Each row is a point on a tangle of strands that fork, close into loops and nearly touch. The rows are in no order.
Two points are linked if the straight distance between their rows is under 73.4.
Bago: [-42  -8 -15  24  17 -33  17   6 -11  26 -18   7  18 -15 -16   6 -15 -26
  -8  33  -3  17  55]
zodak: [ 20  -8   2  -3   0  -3  14 -10   1   3  17  17 -13  -9  17  12   1  19
  20 -17   1 -18   9]
roto: [-31  -3 -40   6 -16   6 -10   7  10  -4  -2 -15  58  51  12  -9  -8  -3
  11  39  23  39   4]
zolo: [  7  19 -34  14  22 -17 -15  42  -3 -25 -13 -22 -24  27 -24  22  -9  -9
 -21  25  26   3 -12]
didim: [-11  11  -6  29   8 -37   1  -7 -17   6 -23  -7 -42  -6 -25  10 -25 -11
  -3 -17   8   3 -14]
zuve: [  6 -16  10 -34   0   5  -7   4 -10  20   3 -18  37 -22 -40 -16   2   4
 -18  11  15  10  26]
zefav: [ 15   2 -10  -1  -5  16  39  -1  -4 -18  51   5  -5  40  48  34   1  21
  29  25  40 -42  -2]
lofe: [ -5   3 -15 -19   2  13 -19  -7  -9  11  37   5  34 -13  32  -2   5   6
  35  51 -32 -40   9]
vuzud: [ -5   0 -40  25  20  -8   9  35 -22  -9  14  -8  10  45  13  31  -6  -4
  -5  52  35  -5  27]
duzos: [  8   7  -8 -15  -3  23  -1 -14   5   3  41  20  15  11  54  11  12  12
  44  35 -29 -39 -13]
ruv: [-13   6 -41  29  -9 -15 -35  39  19 -15   8 -25  13  64  14  12 -15  -8
   4  28  28   3 -44]
Rubud: [ 32   9  15 -13  17  28  36  -3  29 -45  13  -8 -46  -6  31  21  -4   5
   3 -56  -3 -17 -24]
migi: [ 29   3  27 -38   8  44  25 -32   0  11 -12   6 -15  -8 -14  17  41   7
  -9 -20 -18   6 -22]
Fina: [-38 -36   2  20 -34  -5  25  -2  -7   2  -7  11  62   6  18 -27 -14   4
  -4  12  37  36  84]
Budak: [-55 -41  18  29 -14 -47  25   9  13  30 -17   0  32 -31 -22 -29 -29 -32
 -27   4  -4  35  59]
Velep: [ 22   2  46  -2 -16  12 -24 -13 -15 -32 -30 -24 -55 -21 -37 -23  -2  11
 -28 -70  -2   8 -50]
muvod: [  0  13 -20  -1 -10   2 -31   0  18   7  20  17  14  26  39   3   7   7
  37  25 -30 -14 -32]
zemad: [-45   0 -24   7 -18  28  13  -5 -25   2   9   5  54  49  42   0  -4  -4
  13  64  26  12  60]
fas: [ 24  11  -6  -1   3   2  -5   3  12 -26   5 -11 -35   4   0   5  -9  12
   5 -25   8 -11 -37]
Kopu: [ 17  -5 -13  -6  -4   3  23 -13  -6  -1  32   7   3  20  26  23  -4  20
  30  12  23 -22   3]
Gize: [-17 -27   9 -27   5  -9 -16   5   3  40   0 -20  46 -42 -45 -33  -2 -11
 -21  17 -10   2  28]
piz: [ 21 -12  33   4  -5 -13  15 -12   0   6   3  26 -26 -33  -2   3   7  10
   3 -47 -10 -14  14]
Fifo: [-30   3 -52  38   1 -17 -11  32  11  -6  -7 -25  15  63   8  15 -18 -17
   0  39  27  23 -15]
pav: [ 19  -3 -12  20  -7 -25  27  -5  -2 -17   7 -32 -24  25  -5  33 -36  16
  20 -12  42 -14 -26]
lud: [ 25  16  12   2  10   1   5   4  12 -34  -7   4 -57 -12   5   5  -3   6
 -11 -49  -4  -6 -20]
donag: [ -7   5  23   8  26 -17   0 -13   4  19 -10   6 -43 -64 -10  -9  -1 -19
  -4 -20 -48 -41  -7]
Rulan: [ 30  12   7 -55  14  36  10  -3  -8  -9   5 -22  10   1 -32  11  20  19
 -11  22  24  -6  -9]
Gubon: [ 20  29   6 -20  17  16  27  12  12 -13  -4  24 -25  37  18  31  26   7
   1  11  14  -6  -6]
sabu: [ -8  -9  39   5   4 -21  -5 -19  -1  39 -12  12 -22 -58 -28 -22   5 -18
 -13 -29 -43 -16 -10]
Lomul: [ 16  23  32   5   3   3 -14  10  -3 -50 -27 -10 -72 -16 -15 -16  -9   3
 -26 -60   0   2 -38]
dozo: [ 19  -2  26 -20  14  31 -12 -27  15   1   4  -3 -26 -56  -6 -22  25  -6
  -9 -42 -53 -28 -36]
kebag: [ 10  12 -13  -4  16   8 -15  -9  13 -16  17 -31 -36 -14  -7  -2 -10   2
   8 -14  -7 -29 -60]
Gur: [ 21  24  15 -26  10  26  17 -14   5   6 -10  27 -15  16   9  19  34   9
   6   0 -11   9 -12]
Toz: [-15  30  -5  16  -2 -11 -35  -8   1  10 -24  12 -30  14  -6 -11   0 -10
   8 -16 -22  17 -49]
Govuz: [  3  14 -21  23 -15 -19 -35  29  21 -18  -3  -1 -18  56  16   2 -11   3
  10 -10  23   8 -50]
nov: [  4  19  11 -24   6  17  10  -5 -11  14  -3  39   4   9  14  14  29   6
   7  27 -10  -1  27]
kiral: [ 33  -9  55 -10  -6  18  11 -14   0 -31 -20 -23 -53 -46 -30 -13   6   3
 -36 -80 -15  -2 -31]
temed: [ 38 -11  19 -26  -3  38  52 -29   5 -17  31  -9 -15  -1  21  25   9  29
  16 -31  14 -24 -16]
nak: [-16   0   6 -12  22 -22 -19  10  -3  31 -20 -11   6 -44 -54 -17  -3 -23
 -30  16 -15   0  16]
Kovup: [-51 -33  26  17 -17 -30  16  15   4  28 -10  27  50 -26  -4 -31 -10 -24
 -24  16 -14  35  77]
Sali: [-37  -2 -39  27  -7 -14  -3   5   9  -3 -21 -21  29  33  -8  -5 -26 -12
   5  22  20  46   2]
vol: [-20  -3 -43   9  -8  10 -31  33  -3 -16  14  -5  57  42  21 -13  -2  -5
   5  51  19  18  25]
mun: [-48 -20 -16  11 -20  19  22  -9 -12   0   1  -6  65  20  22 -19 -12  -2
   3  41  34  34  75]
fenu: [-17  27  -8  32  -9 -21 -38  10   4 -10 -20   7 -44  35   8  -6 -13  -3
   4 -21   4  14 -55]
rigo: [  7   7 -19  -8  -9   6 -25   1  10   2  12   4  21  29  13   0   4  11
  22  12   3   7 -27]
nisi: [ -8  16  -1  25  21 -19  -9  -8  -4  -3  -8   0 -58 -33  -7   1 -13 -13
  -2 -20 -19 -27 -19]
Nof: [-28 -40  31   3 -35 -18  10   9  -5  23   2  25  61 -14   7 -38  -8  -3
 -16   1  16  27  81]
dom: [  0 -25  22  -4 -13 -19   6  -7 -11  31   6  24  22 -26  -4  -8   1   6
   1  -9  -4  -2  40]
Rimi: [ 30 -20  38   3 -19   9  28 -34   1   8  -9  16 -36 -24   3   5  14  12
   3 -71 -20   5 -22]
vule: [  6   4  -7 -35   7  21  -5   4 -15   6  12  -8  34  -2 -17  -2  13  10
  -3  36  18  -5  20]
kupug: [  6  -8   5 -16   0   7 -18 -21   1  24  22   7  27 -34  12 -12   9   7
  25  15 -42 -30   4]
sof: [  3  13 -33  29  19 -21   3  37 -15 -10  -9   1 -19  34  -3  32  -5 -10
 -11  31  25   6  14]
diza: [  1  11 -25 -23   1  15 -12   9  -2   2  13  -9  30  32   0   6   9   5
   9  40  22   3 -10]
rif: [-15  19  -5  -7  -1   6   4   8 -22  12 -12  38  28  30  18   9  20  -3
   2  38   6  20  46]
fote: [ 45 -12  40 -12  -5  26  43 -28   3 -33  -9 -30 -47 -26 -12  11  -2  13
 -15 -73  -4  -7 -32]
Tal: [-19 -22   5   8 -18 -29  -5  -6  -3  22 -12   4  33 -18 -19 -22 -15   0
  -2 -14   0  30  28]
Vefin: [-22   5 -19  25  16 -30  10  -2 -13  26  -8  10  -2 -11  -3  13 -12 -17
  12  26 -17  -3  26]
mitum: [ 39   2   4 -35   5  14 -11   2  -1 -19  -3 -37  -1 -15 -46   0   1  18
 -16  -6  18  -2 -24]
sazi: [ 28 -11  31 -26 -15  27   1 -33  -4  23 -14  12   3 -18 -22  -2  39  13
  -5 -35 -24  16 -25]
vavad: [  4  21  -5  -4  18  22  -5  -5  37 -41  18 -40 -58   4  18   0 -14  -7
   6 -22  -4 -37 -88]
lileb: [ 20  -2   9 -25   8  25 -10 -21  14  10  15   7   2 -38   7  -8  22   4
  15  -9 -47 -29 -19]
zotur: [ -5  -3 -24   1 -11   4 -31  35 -12 -15   6   9  54  17   7 -20   5   6
  -9  29  20  24  51]
ganan: [ -1   4 -12  30  -4 -29  13  -7  -8   3 -13  -9 -27  25  -2  21 -28   3
  17 -14  25   6 -21]
tapar: [-34  15 -24  16  -7   9   4  14 -12   6  -7  30  39  57  38  10  10 -10
   8  56   7  28  40]
neted: [-16  -9  -7   9 -17 -16 -14  30  -7  -8 -21  19  51   5 -10 -29  -1  -1
 -23   5  20  52  61]
Pefi: [ -7 -17   2   5 -22 -17 -21  12  -1  -3 -25  -7  44  -2 -28 -31 -15   2
 -18 -17  24  49  27]
Tev: [ 15   2   6 -20  11  -2 -24   4  -1   1  -6 -24 -10 -33 -43  -9  -1   4
 -16 -14   1  -8 -14]
Rab: [-43 -24 -10  44   1 -53   7  10  -8  23 -15  -6  11 -27 -20  -8 -34 -29
 -17   8   1  17  45]
luk: [ 24  -2  23 -20  16  14  -5 -10   4   1  -7 -14 -27 -47 -28 -11  12   1
 -18 -33 -22 -18 -16]
migo: [ 32   4  15 -29 -10  40  50 -14   0 -29  47   1  -7  24  42  23  10  30
  18  -1  37 -36  -8]
gom: [-13   0 -42  29   9   3  -6  40 -11 -11  34  -5  23  65  39  25   5  -5
   2  64  29 -15  11]
mepo: [ -9  33 -12   5  13  -3 -32   1   9  11 -18  24 -16  10   7   2  15 -15
   9  20 -44  -2 -32]
kaduz: [-23  13  -8  24  19 -34 -18  11 -12  19 -18  29 -11 -27  -4   0   4 -26
  -3  24 -45  -4  24]
Fim: [ 10  11 -24  -2  21 -15 -27  27  -4 -11  -4 -20 -16 -12 -31   3 -11  -2
 -13   9  13  -6  -7]
Vodaf: [ 41 -19  31 -12 -12  30  49 -42   4  -8   7  -8 -26  -8   4  22  11  24
  10 -56   1  -5 -26]
Tusel: [  3 -11  38 -12  -7   2 -12 -25  -2  41 -15  17   6 -42 -25 -17  28  -7
 -12 -25 -43   8 -12]
Miv: [ -9 -20  19  -6 -13 -15  -8 -14  -7  38   9  26  37 -32  13 -15   4  -2
  15  11 -42 -11  37]
Rek: [ 11  19   3  -4  19  26  12  -5  43 -42  18 -14 -55   2  40   7  -9  -8
   8 -46 -22 -32 -59]

A piece is all that can be reached along the links. How many separate loops has the piece of each point below (a circle has one, a figure eight two, a Y none), and how many tips (points with one link)?
temed | loops 2, tips 0
kaduz | loops 0, tips 3
luk | loops 1, tips 3

A fork is a point with three links, a tip a point with one. Leave the first point through the second and follow the links. Name the first fork or tip that comes.
mepo, Toz | kupug
Nof, Fina | Gur
sazi, Tusel | pav
zotur, vol | mepo
rif, tapar | kaduz
temed, migo | Vodaf

Name the points in between on the shortest way along the links from the first point to the second, in order.
zolo, Tal | Fim Tev luk dozo lileb kupug Miv dom
Sali, duzos | roto vol zotur neted Pefi Tal dom Miv kupug lofe
didim, Bago | nisi donag sabu Tusel sazi migi Gur nov rif tapar zemad mun Fina Nof Kovup Budak Rab
Vodaf, kebag | fote kiral Velep Lomul lud fas
